Each row is a point on a tangle of strands that fork, close into loops and nearly touch. The rows are in no order.
In the rows, zero is written as 100.
Two points are linked if the straight distance between their rows is under 133. Some points are linked to none.
bolu: [ 94 116 124  86 101  54 106  77  85 117  92 108 116  98 116 119 113  85
  98 104  89  83  66 124  91 104 108  90  96  76 119  79  50 138 110  71
  97 117  66  37  97 101 101 116  84 130  82 109]
Rila: [129 119  78 108 113 126 128 112  69 120 101 134  90 117  96  80 133 103
 111 108  78 116  51  71 101 107  58  58 102 114 107 107  66 108 129  71
  73 118 126  52  97 104  97 132 116 155 107  81]
kodol: [ 91 100 130 120 106  86 118 115  97  88  98  93  78  94  91  86  99 103
  98 117  99 103  95  66  96  44  74  83 140 106 118 113  83  88  98 124
 107 118 103 130  88 142 106 102 103 145  87  95]
rusik: [147 117 130 127 135  74  95 117 111 130  79 100 118  94  93 120  73  80
  98 102  72  88 105 146  97 101  90 102  75 140  65  78 120 147  93  90
  87 134 104  88 112 108  96 126 112  98  94 104]
Sivo: [128  60  91  85 126 131 107  88 109 112 106  74  98 100 111  94 117  94
  64  66 102 102  90 111  83  48  77 144  79 119 120 140 139  72  62 139
 131 136  74 111  73 132 111 105 119  77  90  65]
reg: [151  96 115 130 129 117  86 136 102  72  98  69 109  61 116  61  38 113
  87 107 103 100 112  92 104  66 111  82  77 118  73 136 161  81  75 135
  93 124 143 130 109 137  91 110  89  54  80  91]
zeku: [118 122 133 146 113  79 129  82  86 114 102  89  83  39 127  86  81  86
 104 101 113  91  92  45  68  66  78  60 147 106  98  74  82 119  90 100
 102 110  82 113  56 148 125 109  69  80  56  77]
zep: [ 44  90 125  83  93  71  98  81 122  94 109  84  76 140  92 137 118  90
 115  95 122  83 107 108 117 107  64 124  76  85  87 121  75 116  79 145
 143  69  99 135 113 100 118  73  99 114 117 139]
gafe: [122 118  49  85  79 102  95  99  60  76 107 117 105  89 103  89 125 113
 108  93  61  80 110 105 105 125  99 114 109 125  88  85  74  77 139  45
  71  91  98  39 138  77  89  89 109  86  85  92]
vus: [ 80  99  85  71  92 105  76  94 136 106  84 105 124 137 123  94 127  79
  73 105  54  96  82 159 106  75 116 100 109 100 139 122 110  88 149 108
  85 121  65  67 111  56  69 116 113 114 117 108]
duf: [ 93  93  92  97 112  46 124  75  96 122  67  72  82  71 105 112 110  83
  94  59 103  81  92 111 113 127  46 142  82 108  91 136  88 129  84 140
 117  94 100  99 111 109 136  84 120  91  89 103]
Gepil: [117 102  86 123  94  87 136  85  61  91 160  93  36 108 118  77 120 109
  77 121  91  76  83  91  87  74  76  80 132 118 112 118  71 101 100 104
 119 141  85  73  89 126 122 114  62 149  76  92]
dig: [ 93 102 123 110 107  86  73 118 147 126 107  80 131 111 117 144 110 112
  99  75  79  94 122 147 112  91 127 158  82  98 112  97 127 111  84 148
 125  99  85 107 102 108  90 106  86  92 110 131]
girag: [ 58  88 138  86 111  66  86 119 135  90 105  88  94 134  92 112  93  93
 100  99  86  98 102 115 122 100 106 108  95  94 111 124  97  96 102 149
 120 114 113 130 116 100  95  92 117 130 111 144]
nik: [129 122 123 107 117 132 131 141  98 106  76 114 107  94  97  68  83  75
 103 106 112  98  77  51 101  80  99  26  97  93  98 129  85 104 116 109
 102  99 138  77 111 128  89 121 127 102  93  67]
dol: [102 120  83  83 105 103  92  87 117 127  76 120 131 105 129 100 128  93
  72  87  41 112  65 133  96 101 112 101 117  89 142 107 101 100 140  71
  65 129  61  34  99  56  70 102 113  93 102 100]
Vovuf: [136 112 102 157 103 100  73 109 127 104  99  77  99  73 106  96  54 118
  96  82  53 109 108 115  81 111  94 151 118 112  92 109 164  56 104  99
  85 101 130 123 115  95 101 122  80  72  81 122]
zami: [140 129  93 130 128 117 109 128  80 105 160 107  77 112 105  98 107 119
  81  96  50  92 111 116  91  99  96  99  83 133 105  78  91 107  97  86
 100 141 109  53 127 111 111 126  93 129 102  96]
reguf: [ 80  50  89  41  85 127  64  89 131  72  93  75 104 147  89  90  79  93
  80 140  85 125  79 134 106  83 121  91 106  88 115 113 144  69 123 101
  94 132 115 128 116  57  69  88 132 105 118 119]
bos: [108  88  62 115  76  86 120 103  62  76  94  71  56  84  92  49  95 103
  87 111 132  79  97  77 117  98  62 105  96 120  87 160 101  73  97 120
 119 113 149 107 125 119 127  92 102 113  87  77]
Mudu: [100  99 156 113 129  81  87 126 135 125  34  79 129  66  75 105  53  69
 119 110 119 115  95  79 113  81 126  87 119  81  85  72 108 125  92 104
  62  98 116 154  84 100  88  81 137  65  74 116]
noviv: [ 66  92 144  96  85  95  97 105 124 105  31  95 111 112  73 107  75  71
 151 107 124 112  75  60 107 134  82  60 120  74  94  99  89 110 108  94
  82  76 132 143 102  63  73  74 131  96 117  98]
Tir: [ 70 123 129 107  94  72 119  80  98 122  80 101 101  95 113 106 105 106
 108 113 101  92  38  82  68  79  88  87 149  64 137  82  61 113 136  76
  72 117  66  53  72  89  92 102  75 125  90 104]
tuv: [ 97 108 125  91 104 111 130 122  81  96  60 122 109 111  71  74  80  79
 106 121 141 104  90  45 114  87  95  39 108  95  84 104  44 119  95  88
 100  69 137 116  98 122  87  99 113 140  96  81]
bigik: [111  75 102  94 107  89  93 109 104  91  58  73  98  91  73  87  82  83
  74  97 107 107 110 115 125  84  76 125  81 133  76 128 110 111  77 136
 101 116 135 154 115 116 107  94 160  92 110 107]
lak: [102  93  98  85 108 112 111 140  96  56 108  93 122 102 103 105 103  97
  81  80 134  82 136  91 146  74 134  99  53  91  94 142  85 100  73 150
 139  67 102 114 108 138 103  97 115  77 110 100]
rud: [ 88  93 123 117 103  92  60 111 155 107  80  74 146  90 110 121  60  93
 122 114  89 101  97 108 123 108 144  90 114  53  84 120 117  67 104 109
  99  76 126 105 119  59  80  88  79  61  85 143]
dobi: [117 128  81 120 114 111 102 108 103 112 122 138  96 116  94 113 112 118
  84  82  57 101 131 119  96 103  98 119 103 121 126  57 102 118  94  72
  88 139  92  73  97 104 100 104 111  96 119 102]
Movez: [ 77 118 100  78 109 130  85 104 121 104 123 153 138 131  84 119 133 109
  92 105 100 102 127 114 111  86 140  88  98 101 126  55 109 121  92  99
 110 101  49  81  62 112  84  94 101 120 137  94]
sug: [ 84 109 108  78  94 124  96 103  94  94 145 104 107 115 107 127 112 134
 114  98 108 111  69 107  78 128 137  64  46  75 116  71 121  87 105  86
 114  80  82  70 111  75  89 117  68 122 111  98]
lugur: [ 82  71 129  93 105 104  99 105  99  93 134  96  86 136  66 106  54 122
  93 147 126 115 118  94  98  50 140  81 126  96  88  45 114 117  65 116
 111 122  91 165  74 129  90 100  80 134 115 104]
vafe: [117  95  98 113 101  97  73 125 110  72  67  97 128  95  88  85  63  92
  94 111 110  95 139 112 150  98 109 113  98 119  63 125 107  99 109 121
  91  98 143 133 122 108  83  89 121  93 107 118]
Vut: [100 141 110 106 113 105 106 142 105 122 143 126 116 116  99 146 117 127
 129  80  68 101 106 104  89 154 111  86  28 106  81  81  66  95 102  91
  95  79 101  57 153  90  88 114  78 125 106 103]
pelov: [126  97  48  90 109 112  96 101  88  94  97 112 102  96  88  75 129  95
  82  83  84  89 114 115 128 119  75 119  59 134  96 144 116 100 112 115
 113 108 113  86 126 107  96 117 139 105 121  84]
sagel: [ 89  74 126  75 110  99  95 116  75  84  91  29  78  72 129  67  86  91
  73  96 136  97  67  95  94  40 134  78  63  79 109 143 106  78  99 140
  99 147 115  94 123 111  96  86 100  96  58 117]
zugo: [ 48  67  84  82  83 104 105  69 113  91 112  70  76 106 110  97 114 115
 106 111 103 101  78  96  79  99  88 116 131  74 124 103 116  79 109 110
 109  90  73 111  84  82 104  90  93 104 102  94]
zediz: [ 85  80  98  60 100 105  99  73  61 106 137  85  82  91  90 123 105 126
 110 109 119 114  60 117  55 125 125  97  55  98 108  68 121 106  92  76
 113  98  82  74 100  68 118 104  86 108 105 100]
panug: [112  79 142 100 147 105 113 123 103  96  77  63  85  52 116  85  64  73
  99 100 137 112  84  64  78  27 117  53 102  69 110  96 109 106  88 126
  93 121  94 119  72 138 101  95  95  61  61  88]
refot: [101  70  63  41 120 132  86  83 115 127 115  90  91 110  94 125 123 101
  83  81  97 116  59 121  86 109 108 122  37 113 108 123 145 104  83 115
 121 111  70  82 102  86 102 103 114  77 119  86]
dum: [ 95  99  99  52  86  97  89  83  57  94 124 133 113  92  96 129 146 107
 120  80  83  85  85 115  86 155 122  93  77  82  99  71  50  95 102  52
  84  75  82  42  96  65 105  81  91 100 103  90]
gulan: [110 109  98  99 103  76  95 115  85  84  94  74  99 103 106  82  89  89
  74 118 108  96  88 125 103  76 107  82  96 112 102 115  90 108 122 112
 102 122 103  85 131  99 103 105 101 119  79  99]
Nena: [125 131  97 107 131 105 133 126  86 116 131 108  74  97 108 111 109 128
 115  98  76  99  86  93  76 124  81  90  43 120  85  91  77  94 104  87
  92 103 113  43 134 102 113 126  85 127  87  93]
davam: [107  59  71  58 112 115 104  63  99 131 103  79  70  97  94 114 114 102
  82  80  98 104  59 123  70  90  50 148  70 129 112 137 149  88  71 147
 122 134  92 108  92  90 130 110 121  86 106  88]
tar: [ 76  97  77 107  68 127  97  87  87  66 159 106  86 121  99  92 119 133
  99 120 105 108 137  93 119 114 126 115 106 102 108 103 109  62 106 103
 123  70  92 117 100  99 109 106  69 118 119 109]
pim: [ 81  81  64  84  64  88 104  92  75  85  94 136  93 137  63  91 103  82
 118 108 129  98 120  80 130 142  65 104 113 129  62 110  73 123  97  88
 110  78 133 137 104  86  96  85 129 141 141  82]
fepin: [134  87 135 109 140 115  91 143 131  92  80  83 124  68 105  94  62  95
  78  86 117 103 129  94 119  58 129 100  73 105  83 125 133 112  70 142
 110 112 135 140 100 139  91 101 113  35  84 103]
zut: [136 112 134  91 115  53 118  91  67 119 115 106  95  95 108 132 105  85
  92 104  82  83  68 142  77  87  87  83  59 108  91  79  77 162  86  69
  92 154  72  38  94 106 121 121  82 148  73  94]
sitos: [ 96 112  89 122  80 118  99  88  63  63 145 100  88  90 111  70  91 140
 117 113 118 104 134  68  91 113 129  97 120  87 102  72  91  78 105  73
  91  68 110 107  96  99 106  94  58  95  89 104]
fev: [107  87  82 121  91 126 102  96 137  77 101 117 111 102 116  71 128 111
  84  85  65 110 126  89 105  56  80 134 135 110 137 129 126  57 104 121
 108 101  87 120  85 130  81 116 111 117 111  73]
nuku: [135 135  86 150 100 143 123 133 101  79 103 149 106 122 100  57  87  85
  95  93  93 113 146  58 132  90  82  59 128 126  99 113  85  95 126  88
 100 104 115  93  95 137  92 145 112 106 108  82]
funor: [ 83  85  93  92  87 128  99  89 110 108  71 111 107 108  71 103 111  92
 165  93 135 127  63  52  99 153  78  57  98  86  84  97 108  80 114  86
  86  61 126 129  89  58  70  95 111  91 140  85]
baf: [124  91  72  86 130  80 118  72  82 129  65  96 100  71 109  92 131  82
  86  66  94  94  79 122 108 102  58 135  80 129 100 133  89 132  90 111
  93 120  75  70  98 108 137  99 122  70  89  93]
Rop: [ 66 117 119 106  91  94 107  81  96 138 110 132  88 120  58 111  88 125
 144 117 125 121  98  59  60 121  90  83 106  95  92  32 101 129  75  75
  93  96  84 134  69  83 109  93  67 134 115  95]
lur: [ 86 122  80 120  85  68 122  78  68 103 123  92  59  85 127  82 142 115
  87  99 100  80  74  94  93  74  70 120 151  88 132 124  67  95 110  98
 114 114  72  64  82 114 128 101  66 135  83  97]
ruvo: [ 98  94  67  40  87 107  90  63  50  85 128  90  96  68 117 111 127 133
 106  89  98  96  72 108  68 141 121 110  72  87  90  79  83  88  92  52
  92  80  87  31 116  67 122  90  92  80  83  87]
fego: [126  90 108 104  94  64  99  82  45  90 122  36  77  78 132  91  97  95
  74 102 121  72 100 140  76  82 119 118  70 110  77 100  99 113  85  95
 111 127  88  58 113 117 141  88  62  87  62 101]
Fofi: [107 115 100 108  95 111  81 121 123  76  70 115 137 119 110  84  87  82
  88 104  85 112 102  99 126  78 125  80 147  86 120 114 101  88 140  90
  68  95 101  93 102  70  61 101 113 100  92 114]
veg: [114 130  92  96 122  82 107 112 126 123  69 151 129 114 111 117 143  62
  93  67  71  73 103 119 143 107  76 120  77 115 103 126  66 132 122 100
  98  99  81  63 106 105  89 105 138 108 123  94]
fif: [ 85  89 108 113  85  84  55 109 158  90  69  95 149 111 105 128  77  67
 121 102 101  80 129 132 151 138 137 103 101  62  68 118 110  84 111 107
 107  65 113 137 117  57  75  75  94  55 118 121]
Bisa: [ 92 133  83 114  87 142 106 100  96  74 148 130  97  83 112  91 132 141
  97  76 102  96 161  71  84 119 136 119 126  90 120  53  67  76 100  71
 106  55  79  95  72 115 106  84  74  58 104  92]
Didem: [ 94  85 108  93  95  65 104  82  83 129 115  44  83  79 135 127 122 110
  80  81 125  78  91 142  68 100 108 153  92  99  93  94 103 112  76 106
 122 101  67  88  93 111 145  94  78  85  87 119]
nizi: [117 115 109 131 108  98  79 113 134 114  80  82 158  61 125 105  85 101
 107  89 100  85 110  99 112 107 149  95  92  57  98 111 114  72 120  95
  98  56  96  72  93  83  87  93  69  43  77 118]
duna: [ 84 127  96 101  75  88 105 107  63 102 124  97  88 110 102  94 111 125
 141 115  85 104  84  89  82 161  71  94 104  97  82  84  51  79 142  56
  67  81 138  64 143  59  96 102  79 133 101 111]
tav: [ 62  87 111 115  80  95  73  63 127  99 106  69  86 125  88 129  83 109
 144 112 107 110 128 125  93 155  98 146 126  76  72  74 133  85  90  95
 107  63 111 154  99  65 104  88  69  53 126 130]
tes: [ 62  87 158  75  96  89 112 113  84  94  81 116  93 126  70 115  92  92
 126 118 146 102  76  70 105  94 106  44  75  78  93  96  58 124  90 113
 112  90 114 136  99 103  90  93 108 158 105  95]
kek: [141 106  82  80 103 109 104 107  71  87  93  94 114  77 124  70 108  87
  69 101 106  91  93 108  99  73 126  78  75  94 100 107  96 109 122  83
 102 111  67  33 102 105 100 115 105  81  84  82]
girev: [ 95 106 104  73 128 131  62 113 135 111 133  84 120 123 107 142  99 115
 107  95  86 112  63 124 100 112 139  74  37  91 104 104 150  81 108 120
 124  82  93  84 136  66  73 120  91 105 123 108]
famem: [ 82  83 104  86  96 112  59 107 130  89 136  92 111 148 109 137  96 121
  97 113  96 112 111 135 122 117 146 107  62  96  95 105 138  76 103 113
 130  78 102 117 131  83  74 115  93 101 137 120]
vapiv: [126 124  75 119 111 126 127 101  80 122  91 164 108 122  85  91 120  78
 102  94  74  98 107  71 127  98  58  80 112 125 107  92  64 140  93  58
  82 106 113  71  78 127 102 101 133 124 112  67]
Genar: [121 120 122 135 104  63  96 119 107 102  80  68 124  66 121 103  76  98
 102  81 112  77 109 104 106 115 111 111  76  88  83 112  89 101 103 103
 117  73 103  81 111 110 106 104  70  71  61 117]
Peki: [ 64  84 123  52  80  77 109  76 120 114  62  98  93 133  93 119  94  62
 151 115 119  95  57 105  92 144  56  70 108  64  88 102  79 129 112  89
  95  86 101 115 101  52  87  81 113 112 117 114]
fila: [ 59  71  98  76  99 119  88  88 112  99 116 113 112 149  86 124  94 109
  89 122 111 109 118 119 102  85 141  99 106 101 100  62 119 117  80 115
 121 113  82 137  65 102  91  99 103 125 141 107]
ziguz: [148  94  74  83  82 103  99  95  46  60 148  61  85  85 135  86 112 103
  62 113 103  77 118 139  90  70 145 106  87 115  98  85 101 106  99  80
 116 109  75  43 110 104 117 100  76  87  68  91]
rogoz: [115  67  75  90 119 141 109 104 104  82 118  93  91  98 104  74 114 111
  73  97 110 106  91  93 101  53  96 100  92 108 125 131 127  70  88 125
 119 124  97 106  90 115 107 110 112 115 102  61]
latob: [ 68  77 146 106 127 108  71 135 146  92  99  80 126  96  94  97  58 119
 111 119  91 115  91  85 109  78 143  99 104  59 103 129 143  64  99 117
  97 104 123 145 106 100  67  99  97  74  82 127]
vip: [ 80  82 123  79 103  79  98 119  87  92 111  47  75 105 104  94  75  84
  83 113 107  96  83 117 102  66 107  94  68  98 108 137  94  89  97 148
 109 128 127 107 133 103 109  95 113 122  79 125]
vab: [ 92  99 123  91 105  61  81  86  93 125 112 110 111 113  87 143  99 108
  94 105  98 105 116 156  74 100 126 126  90 104  98  10 111 152  68  74
  87 128  55  96  75  92 113  94  82  98 107 110]
Nel: [ 84  96  90 102  88 105 106  58  81 129  84  99  84  63  89  98 117 112
 143  86 115 116  83  63  76 150  78 109 113  77  95  83  76 106  88  70
  81  56  97 101  63  79 122  78 103  81 102  81]
kab: [102  98  78  67 127 125  95 100 117 144 103 128  97 106  89 123 133 111
 105  73  64 124  66  98  94 103  84  88  57 114 118  95 127 109  96 111
 108 122  79  67  95  91  91 110 118 125 128  85]
suzin: [ 98  87  86  75  88 124  79 106 124  76 110 115 122 147 100  82 113 105
  71 118  79 112  88 125 126  75 120  86 119 102 130 116 123  87 127 118
  89 114  88 102 104  78  61 100 122 138 128 108]
dop: [ 95 103  72  99  83 128 115  75  80 106  78 137  94  76  77  71 111 108
 122 104 120 119  91  32  90 115  79  87 144  87 118  89  93 105  96  71
  78  72  85 122  52 106 101  86 102  94 113  72]
kager: [116 134  94 108 107  89 112 123 111 110 110 143 123 118 124 120 154  91
  75  52  75  68 148 128 126  99 104 121  72 104 120 110  72 126  96 120
 115  80  66  59  92 129 111 104 111  84 115  99]
busem: [130 117 110 126 112  73  94 103 122 130  85  72  97  81 105  99  74 108
  96  99  62 108 100 135  73 115  82 134 102 121  91  93 125 105  99 104
  81 122 108  97 115  93 115 120  93  84  92 128]
gor: [112 108  91 125  87 101  81 133 119  59  98 126 143 111 113  91  92 100
  84 104 108  79 156 123 162  97 140 106 103 103  90 141 113  75 118 125
  99  62 117 117 123 107  81  85 110  63  98 132]
nos: [ 80  66  55  92  51  94 101  83  71  64 106  78  65 105  88  50 103 108
  88 146 121  89 102  92 114 106  89  89 113 116  84 134 108  77 117 108
  98 105 146 119 108  88 120  76 100 120 101  89]
baso: [141 119 103 139 114 140 119 138 113 106  66 137 109 103  71  73  83  81
 100  92  82 101 107  51 118  89  65  57 106 122  90 129 101  90 112 103
  85  92 145 112 106 124  87 124 145 110 119  66]
Taba: [ 83  68  78  87  84 117  70  89 150  89  72  76 106 131 109 105  53 101
 100 127  81 140  91 121  88 110  90 106 156  92 117 104 162  74 127  87
  64 125 102 143 109  50  74 100 115  83 112 115]
Vit: [ 68 105  89  94  74 118  94  79 103  87 115 154 112 127 103 115 126 107
 115  98  99 102 132 100 107 130 128  92 115  96 114  49  80 101 101  52
 104  84  72  98  78  74  81  80  83 114 133  97]
dibo: [ 91  89  90 103  97  76 115  96 103  86  89  68  68  74 101  82 117  91
  94  76 105  81  93  97  98  89  32 140 104 111  99 168  90  82  90 154
 113  98 121 129 114 132 128  98 118 106  89  86]
bofur: [110 124 102 128 109 100  88 110 105 103 103  96  90  90  72 115  56 132
 129 100  89 118 103  91  88 155 103  99  54 121  59  91 131  92  90 104
 103  80 149 128 139  73  95 115  89 104 111 112]
zufid: [109  77  56  92  69 109 111  90  74  86  80 119  87 123  75  62  98  94
  89 120 119 113  94  82 125 104  68  93 131 129 101 117  91 104 113  90
  86 105 125 121 105  88 101  95 135 144 119  76]
Nadi: [154 127  61 121  88 144 110 111  81  58  95 136 106  99 113  50 102  67
  86 101  92 102 145  70 134  80  94  79 132 123  99 105  92  89 129  78
  82  95  99  89 101 117 100 118 127  55 106  71]
fados: [113 110  81  62  90 112 125  91  67  89  75 135 132  76 110  74 124  60
  96 103 112  95  75  76 102 103 117  61 103  80 105 107  69 116 128  74
  88  82  72  45  77 111 101 103 112  76  86  73]
korop: [ 88 105 156 103 119  92 107 116 129 121  40 108 121 103  54 120  65  67
 129 102 138 129  86  55 113  95 110  60 103  94  84  72 101 109  86  91
  84  88 126 150  95  96  76  88 139 104  99 101]
pob: [115 129 119 112 118  67 101 119 130 121  62 119 148 106 104 144  98  56
  93  77  86  81 115 138 137 127 103 106  52 105  82 129  71 128 111 117
 108  95  98  65 130 102  82 102 125 103  90 113]
guto: [102 157  97 109 100 103 121 121  96  99 142 135 106  98 130 124 164 110
  84  57  60  78 134 122  93 107 104 116  89  87 136  83  48 106  97  88
 112  95  73  29  99 121 128  92  76  74 100 104]
Nivo: [ 69  47  68  31  95 106  96  61 110 105  75  88  88 118  89 120  94  80
  94 109 107 101  67 136  99 120  52 112  86 105  92 104 120 126  98 115
 110 111  97 121  96  71 110  83 143  79 127 101]
Basi: [125 144  77 125  99 132 103 115 129 112  79 136 122 107 113  79 115 100
  87  91  54 113  97  94  93  90 100  87 126  99 133 119 105  84 140  77
  56 121  90  54  98  87  61 124 118 109 104 100]
vudo: [101  94 150 125 129  81 123 105 107 102  95  91  75  65 112  99  96  89
  94  99 124  97 101  57  81  32  93  84 124  80 109 101  88 105  80 137
 113 112 105 137  76 156 113  88  93  94  58  96]
sakav: [ 99 155  97 135  94 128 104 117 113  97 155 129  98  76 119 117 123 150
 102  63  62  83 142  95  77 115 131 123  89  86 112  63  75  73  92  84
 105  72  85  65 108 111 113  97  64  72 103 103]
bop: [ 85  42 100  53 104  88 112  74  87 100  73  66  78  77  97  71  85  82
  73 128 123 103  65 118  87  64  95  99 111  97 110 121 109 108  92 119
  99 144 105 106  75  92 117  79 145  85  85  89]
Rokef: [133 131 157 137 114  60 121 123  80 117  77 105 111  74  91 112  56  77
 113 104 121  78 103  90  81 112  99  71  73 102  49  93  70 121  97  84
 101  79 116  83 117 115 110 115  79  94  69  99]
rad: [ 59  73  97  46  88  68 104  58 108 125  71  90  90 121  75 122 106  75
 120 108  92  94  54 137  91 125  48 110  93  94 101 106  95 150 104 106
  96  98  76  87  85  66 115  74 123 119 105 112]
Naz: [ 99  97  74  93  74 133  88 112 103 104  93 143 104 122  71  89 105  94
 143  92 106 120 111  65 128 161  64  89  97 110  79 107 108  97 104  93
  90  64 149 145 116  67  78  93 115 120 151  88]
Fep: [135 108  53 122  68 113 100  78  69  64  80  98 104  84 105  38 105  81
  77 117  99  97 115  90 130  77  85 109 153 113 110 123  94  82 153  81
  68 102 102  84 104  96  93 102 108  67  77  95]
labe: [ 65  69 137  90 106  95 102 100  86  98 141  62  60 107  94 117  73 132
  88 144 135 116  92  96  69  63 126  91 112  95  97  79 129 100  71 129
 113 118 107 153  93 111 115  96  63 141  87 123]
sebu: [140 114  87 131 103  96 126  98  61  93 116 133  89 101 100  72 100  58
  85 103  83  88 128  80 127  84  47  80 139 147  86  94  51 142  97  70
  98 115 105  87  93 127 120 104 118 107  88  65]
nebiz: [ 90 120  70  99  66 103  99  96  95  94 113 104  97  94 112 105 121 109
 130  89  79  93 103 104 107 173 100 112  94  90  90  87  85  61 134  66
  81  68 130  76 137  56  96  83 106  86 107 106]
pufi: [109  94  94 139  87  80 116  81  48  82 145  84  55  79 114  79  87 127
  92 121 118  84 136  93  82 106 105 102 115 106  81  86  83  91  81  77
 116  78  93 107 101 121 136 102  44 110  66 109]
terup: [ 77  83  69 101  69 115  72  95 114  57 146 101 100 138 103  95 119 122
 100 113  98  97 127 138 130 128 121 127  96 102  95 118 133  61 129 107
 113  74 120 120 138  68  93 108  91 100 125 121]
Mezam: [124  97  81  64 121 122 114 105 104 106  91 114 100 109  95  83 113 105
 108 102  99 121  43  93 105  97  86  61  66 107 118 125 108 107 124  98
  91 118  96  59 117  93  85 115 118 141 118  76]
Dosag: [124 115 119 140 104  93 107  79  84  85  61  84  96  45 101  76  59  90
 109 115 132 107 109  58  86  82 102  84 164  87  86  75  90 110 100  87
  88  90 108 149  65 135 102  97  80  56  77  88]
Fube: [ 68  57  77  83  72 109  79  74 137  79  85  71  93 131  94 108  89  94
 127 127 101 112 112 132 101 135  75 117 143  75  83 100 143  79 112  80
  91  96 124 149 106  60  82  87  99  53 121 124]
pas: [ 76  95 106  96  86  82 120  77  66 115 105 144  82 112  62 113  86 101
 116 123 124 110 107  89  90 108  86 105 126 109  87  38  73 151  55  70
 105  99  69 136  52 102 116  83  93 127 102  84]
zunat: [ 80 150 110 136  90  88 124 100  99 133  80 129  98 105  91 110 116 115
 122  93  67 116  80  58  69 117  86  89 157  94 129  59  67 108 122  54
  78 125  97  69  78  92  89 114  79 122 103  91]
muzu: [ 97  93 122 130  98  64 112  83  72 100 133  62  48  88  95  98  74 116
  97 127 120  86 108  98  64  84 101  95 120 114  90  73  98 112  68 117
 110 105 105 157  86 127 125  90  58 123  78 111]
Zuvib: [107 111 119 106 132  78  83 134 153 136  96  93 139 102 100 154  86  89
  98  76  93  92 114 129 120 126 129 114  43 102  85 105 114 128  85 137
 126  86  92 109 123  98  87 107  93  92 110 123]
fogu: [ 93  63  80  95  85 119 103  58  91 118 149  77  68  98 109 113 121 134
  80  87 115 101 120  96  69  85 103 164 116  93 101  92 134  78  53 117
 128 100  64 137  56 132 137 102  81  82  94  86]
ded: [ 86  97 137  95  88  96 114 118  82  63  58 105 117  81  79  81  84  69
  96 117 159  94 114  49 117  67 126  40 116  74 102  97  47 103  95 100
 113  65 113 120  86 143 101  86 115  97  82  91]
tubuz: [ 89 128  72 105  85 113  82 104 112  98 107 143 118 135 100 122 109 113
 108  89  68 108 146 112 110 135 115 121 123 124 120  75 103  92 102  79
  81  96 102 102 103  79  81  86 109 119 139 119]
vikuf: [118 131  91 126  95 105 107  84  66 106  77 120  94  76 100  76  92  84
 109 105 117 109 107  51  89 100  97  83 169 102  98  49  77 123 105  36
  72  94  88 101  63 122  96  99  93  78  84  82]
Bulif: [128 108  35 106  72 110  82  87  84  81  91  85 107  87 126  70 126 105
  86 102  65 102 103 113 104 120 105 124 127 123 107 115 113  63 155  61
  60 118 101  54 133  60  81  98 109  69  83 101]
Tigo: [ 49  84 131  77 109  80 126 110  91 103 112 108  86 125  71 134 116  96
 114  85 139  95  89  66 121 100  85  82  76  82 103 125  59 121  76 139
 140  95  95 130 105 111 112  89 100 155 116 109]
zez: [107  82 125  81 125 129 102 132 108  91  72  61 100  58 120  66  69  87
  80 109 130 119  64  70  81  29 141  46  72  77 120 119 126  72  96 121
  90 135 113  91  99 104  80  92 115  69  67  93]
Gatis: [ 77  81 120 120  91  79  81  79 106 106  88  56  99  76 110 131  71 110
 124  94 144 101 121 108  87 145 124 147  90  81  58  82 109  95  73 102
 122  59 109 130  98  89 120  86  66  39  86 126]
sulug: [104  64 111  76 123 104  85 117 120 109  77  56 110  81 107 101  88  89
  69  76 119 101 117 115 122  71 108 129  53 105  91 132 119 107  75 159
 116 120 128 141 111 123  99  90 137  52  97 112]
livi: [140 111 116 150 128 122  83 131 144 106 100  86 125  72  99  90  48 120
 107  98  71 116  99  89  87  78  98 113  85 100  91 123 163  56  84 121
 103  98 144 133 117 130  87 138  71  76  75 108]
guz: [ 99  92 118 114 123 110  76 135 143  85 119  93 110 113  99  99  80 130
  99 105  65 124  88  94  98  55 107 105  94 102 123 119 152  54  98 135
 103 114 126 131 118 126  77 127  95 123  94 113]
rono: [ 83  97  69  58  90 127  85  87  88  96 129 159 118 105  85 130 140 102
 117  72 108  99 130 106 109 152 132  99  72  87  81  75  79 100  85  73
 105  50  74  85  87  79 100  72  89  90 138  81]
Porof: [ 68  72 104  80  88  91  98  72 101 131 137  55  66 101 114 145 136 127
 102  87 151  97  86 112  62  88 107 155  98  77 103  87 121 103  60 128
 119  97  54 116  72 109 140  97  65  81  87 111]
pesi: [ 96  90 107  74 101 114 104  99  86  78  49  98 123  70 101  69  83  78
  88 111 147 103  71  70 103  69 120  65 123  80 104 103  84  97 114  86
  85  77  89  93  75 103  84  91 132  76  94  79]
sodo: [ 80 119 120 123 105  92 114  73 101 123 104  93  68  73  82 112  88 134
 133  94 106 116  94  78  58 138  81 120 105 100 103  65 103  93 100  86
  90  81  99 124  78  91 120 100  83 105  96  99]
sez: [ 96 100  99 125  89  91  90  89 128 113  97 105  94 103  98  79 108 108
  92  86  50 114 113 113  70  58  66 153 160 106 142 103 141  60  90 120
  91 130  82 123  81 119  95 112  90 110  98 105]
musoz: [128 115 128 109 122  46 103 115  94 133 111 121  93 119  88 135  87  82
  84 103  64  83 103 160  96  99  76 108  63 137  81  61  77 169  80  90
 112 140  88  81 109 116 119 122 104 140  88 108]
zifu: [110  90  38  55  98 108 111  68  84 110  94 104  75  94  98  82 147  99
  88  75  74 102  73 116 104 136  47 130  88 121 111 125 107 106  97 100
  88 114  95  65 112  83 123 101 136 107 111  81]
bovil: [ 87 120 146 131  95  62  96  96  96 109  98 102 109  95  98 106  82 102
 115 109 123  94 125  95  83  87 126  93 125  85 104  50  77 132  91  83
  98  85  65 103  68 114  97  98  56 116  93 110]
ged: [ 83  95  92 133  86  94  97  66 116 118 109  94  84  89 104 107 128 124
 105  77  89 100 133  92  63 102  67 173 146 102 121  77 127  78  76 116
 109  98  77 139  56 125 123 109  80  73 104 109]
rek: [ 87  90  93 121  65  94  69 111 125  63  88 130 146 124 118 120  99  77
 112 109 110  75 149 132 164 118 141 125 131  89  83 110  97  80 117  87
  95  62  91 110 116  83  68  76  98  73 128 129]
pude: [110 118  96 124 106 101 125 108  63 110 153 120  64 126  99  83 106 103
  78 131  74  96  91 105  87  79  72  69 110 127 101  80  74 111  96  74
 104 148  96  72 100 115 109 116  79 188  99  86]

A fork is a point with three links, a tip a point with one. Leave the first point through the second and follow the links. Name the first fork or tip that comes.
nik / baso | duna
pelov / zifu | noviv
fev / sez | kek
tar / terup | Vit
livi / reg | rud

How many points has the smallest loop of links through each point below? Write none if it is on no loop.
pufi | 17
vip | 11
vus | 5
bigik | 12
vapiv | none
